The views of a scene show one set of named points, each view turned or mirrored, shifted and resized as a whole, with a little noise and some points left out.

Scene 1
View 1
z_619: [-20, -7, -4, 1, -6, -5, -1, 11, -3, -9, -10, 16, -3, 8, -15, -1, 0, -2, -1, 3]
z_324: [-10, -39, -2, -10, 6, -16, 2, 30, -20, 1, -21, -10, 3, -6, -5, 18, 15, -6, 17, 7]
z_629: [-8, -38, -4, -7, -1, -13, 0, 31, -22, 0, -21, -6, 2, -3, -7, 15, 14, -7, 18, 6]
z_829: [-12, -27, -2, -11, 9, -19, 3, 27, -9, 0, -16, -9, 0, -5, -5, 18, 11, -1, 14, 3]
z_758: [-20, -2, -2, -10, 11, -18, 6, 14, 9, -5, -5, 1, -2, 3, -8, 11, 2, 4, 0, -1]
z_27: [-13, -25, -3, -5, -1, -11, 0, 21, -13, -2, -16, 2, 1, 1, -9, 9, 7, -5, 10, 5]
z_382: [-22, -39, 1, 10, -5, 2, -3, 20, -28, -7, -31, 7, 9, -2, -10, -4, 6, -13, 11, 14]
z_717: [-10, -17, -6, -1, -14, -5, -3, 19, -13, -6, -12, 15, -4, 9, -16, 3, 5, -6, 5, 3]
z_149: [-9, -15, -6, -9, -6, -12, 1, 22, -7, -2, -8, 5, -5, 5, -13, 11, 7, -1, 6, 1]
z_992: [-22, -18, -1, 7, -6, -1, -2, 12, -14, -8, -20, 14, 3, 4, -12, -4, 1, -8, 3, 9]
z_719: [-21, -5, -1, -15, 19, -22, 8, 16, 10, -3, -7, -7, -2, -2, -4, 15, 5, 7, 3, -2]
z_642: [-6, -29, -5, -7, -6, -11, -2, 27, -18, -2, -16, 2, -2, 2, -12, 13, 11, -7, 12, 5]
z_950: [-16, -13, -3, -4, -1, -10, 1, 16, -6, -6, -12, 8, -1, 5, -12, 6, 4, -2, 4, 2]
View 2
z_717: [11, 15, 2, -33, -1, -12, 6, -13, -14, -6, 6, -10, -6, 14, -26, -6, -5, 6, -21, 14]
z_829: [4, -4, -22, 11, -5, -18, 12, -14, -4, -19, -12, -21, -5, 11, 15, -2, 10, 15, -25, -7]
z_758: [5, 18, 3, 13, 13, -16, 22, -5, 0, 16, 9, -28, -14, -1, -15, -15, -17, 27, -17, 0]
z_992: [11, 19, 13, -23, -3, -6, -6, -18, -19, 9, 21, -14, -14, 8, -19, -3, 7, 0, -24, 12]
z_642: [8, 6, -8, -14, -6, -13, 4, -16, -13, -11, 1, -15, -7, 14, -4, -2, 8, 5, -25, 4]
z_629: [8, -4, -19, -8, -12, -14, 1, -18, -11, -20, -8, -14, -5, 14, 12, 3, 19, 4, -27, -2]
z_324: [6, -6, -20, 3, -11, -14, 3, -18, -8, -21, -8, -17, -5, 12, 17, 2, 20, 7, -29, -5]
z_950: [8, 15, 2, -10, 3, -12, 9, -11, -9, 5, 7, -18, -9, 8, -16, -7, -5, 13, -20, 7]
z_149: [8, 13, -7, -14, 3, -17, 15, -11, -5, -5, -3, -16, -6, 12, -16, -7, -8, 16, -21, 6]
z_382: [13, 8, 9, -24, -16, -3, -20, -26, -28, -5, 17, -11, -12, 12, 1, 4, 32, -14, -31, 9]
z_719: [1, 13, -3, 27, 12, -19, 22, -5, 5, 12, 4, -32, -14, -1, -3, -13, -11, 29, -20, -5]
View 3
z_717: [18, -15, 7, -1, -9, -4, -6, -21, 3, 6, -7, 0, -11, 22, 29, -9, -5, -8, 16, -12]
z_619: [0, -18, 15, 4, -2, -8, -1, -15, -5, 0, 12, 10, -2, 28, 19, -5, -9, -13, 4, -12]
z_642: [20, -10, 13, -2, -4, 1, -10, -18, -3, 1, -17, -8, -15, 17, 29, -3, -8, 2, 12, -4]
z_829: [11, 2, 20, -9, 4, -1, -14, -20, -12, -8, -21, -22, -18, 13, 21, 2, -12, 15, 9, 5]
z_324: [25, -2, 15, -6, 1, 8, -15, -17, -7, -3, -34, -24, -22, 6, 29, 1, -10, 16, 11, 3]
z_992: [15, -22, 14, 12, 1, 7, 1, -7, -3, 5, -5, 11, -1, 22, 28, -2, -6, -11, 3, -14]
z_149: [7, -6, 13, -8, -7, -11, -9, -24, -4, -3, -1, -6, -14, 23, 22, -5, -8, -1, 14, -3]
z_382: [36, -22, 10, 17, 1, 22, -1, -1, 2, 10, -30, 5, -4, 10, 36, 0, -6, -5, 3, -14]
z_27: [22, -11, 11, 0, -3, 4, -7, -16, -2, 3, -20, -9, -13, 15, 29, -3, -8, 2, 11, -6]
z_758: [-15, -3, 26, -6, 8, -14, -7, -19, -17, -12, 14, -6, -9, 27, 10, 1, -15, 3, 0, 3]
View 4
z_992: [-19, -9, -6, -8, 2, 16, 2, 1, -6, 4, -10, 7, 1, -2, -15, -8, -12, 4, 10, 2]
z_382: [-19, -18, 5, 7, 8, 22, -6, -5, -11, -12, 2, 8, 4, 6, -24, -23, -17, -3, 11, 4]
z_629: [-4, -28, 8, -2, 6, 10, -8, 5, 0, 9, 8, -8, 10, 5, -33, 0, -5, 0, -4, 4]
z_149: [-10, -16, -8, -14, -4, 4, 0, 11, 2, 18, -7, -5, 6, -4, -22, 6, -3, 4, 1, 1]
z_719: [-3, -7, 6, -21, 7, 9, 0, 2, 5, 32, -10, -4, 2, -6, -8, 30, -2, 12, -6, 1]
z_950: [-13, -10, -7, -14, -1, 9, 1, 6, -1, 15, -10, 0, 3, -5, -15, 4, -5, 6, 3, 2]
z_619: [-18, -4, -14, -15, -4, 9, 4, 6, -2, 14, -16, 4, 1, -7, -11, -1, -7, 7, 9, 0]
z_642: [-9, -19, 0, -7, 2, 9, -3, 6, 0, 10, -1, -5, 7, 0, -26, -1, -6, 2, 1, 3]
z_27: [-9, -17, 1, -8, 3, 10, -3, 5, 0, 12, -2, -3, 6, -1, -23, 2, -6, 3, 1, 2]
z_758: [-9, -4, -3, -23, 2, 8, 2, 5, 4, 28, -15, -1, 1, -9, -7, 21, -3, 11, -1, 1]
z_829: [-1, -22, 9, -8, 8, 10, -6, 4, 4, 18, 3, -8, 8, 1, -24, 15, -3, 4, -6, 3]
z_717: [-17, -14, -15, -11, -7, 6, 2, 10, -1, 9, -10, 0, 5, -4, -22, -9, -6, 2, 8, 1]
View 5
z_992: [-4, 14, -25, -4, 11, 23, -8, -15, -29, -10, 15, -1, 1, 10, 9, -1, -25, -16, 19, -10]
z_27: [-19, 16, -18, 10, 9, 10, -4, -39, -32, -9, 8, 1, 13, 5, 0, 9, -19, -14, 17, 0]
z_950: [-2, 15, -16, -1, 12, 15, -8, -41, -29, 1, 16, -6, 4, 5, 3, 4, -17, -7, 21, 2]
z_642: [-21, 17, -18, 14, 7, 10, -2, -40, -32, -14, 7, 3, 16, 6, -1, 8, -20, -13, 13, 0]
z_619: [6, 16, -19, -8, 14, 24, -12, -34, -26, 1, 23, -9, -6, 11, 9, -3, -22, -6, 21, -1]
z_629: [-39, 19, -18, 25, 3, 1, 4, -43, -34, -19, -1, 9, 25, 2, -7, 15, -16, -19, 12, 2]
z_719: [-7, 1, 3, 2, 20, 8, -8, -60, -32, 24, 7, -14, 7, -7, -9, 27, -1, 4, 42, 9]
z_829: [-30, 11, -8, 21, 9, -1, 0, -52, -35, -2, -2, 0, 22, -3, -10, 23, -9, -9, 23, 5]
z_149: [-7, 18, -14, 6, 9, 9, -6, -56, -29, -2, 17, -6, 8, 7, 2, 4, -18, -7, 16, 10]
z_758: [4, 6, -4, -6, 19, 16, -11, -56, -29, 21, 14, -15, 0, -2, -2, 15, -8, 2, 37, 7]
z_324: [-43, 14, -13, 28, 6, -2, 3, -43, -36, -16, -9, 8, 27, -1, -11, 22, -13, -18, 16, 2]
z_717: [-2, 23, -24, 2, 6, 17, -8, -40, -28, -13, 23, -4, 3, 16, 9, -6, -28, -13, 9, 2]

In a view up to two points have been moved. Name them for each view, in the order of its rows, or write none.
view 1 | z_642
view 2 | z_829
view 3 | z_717, z_27
view 4 | z_382
view 5 | none
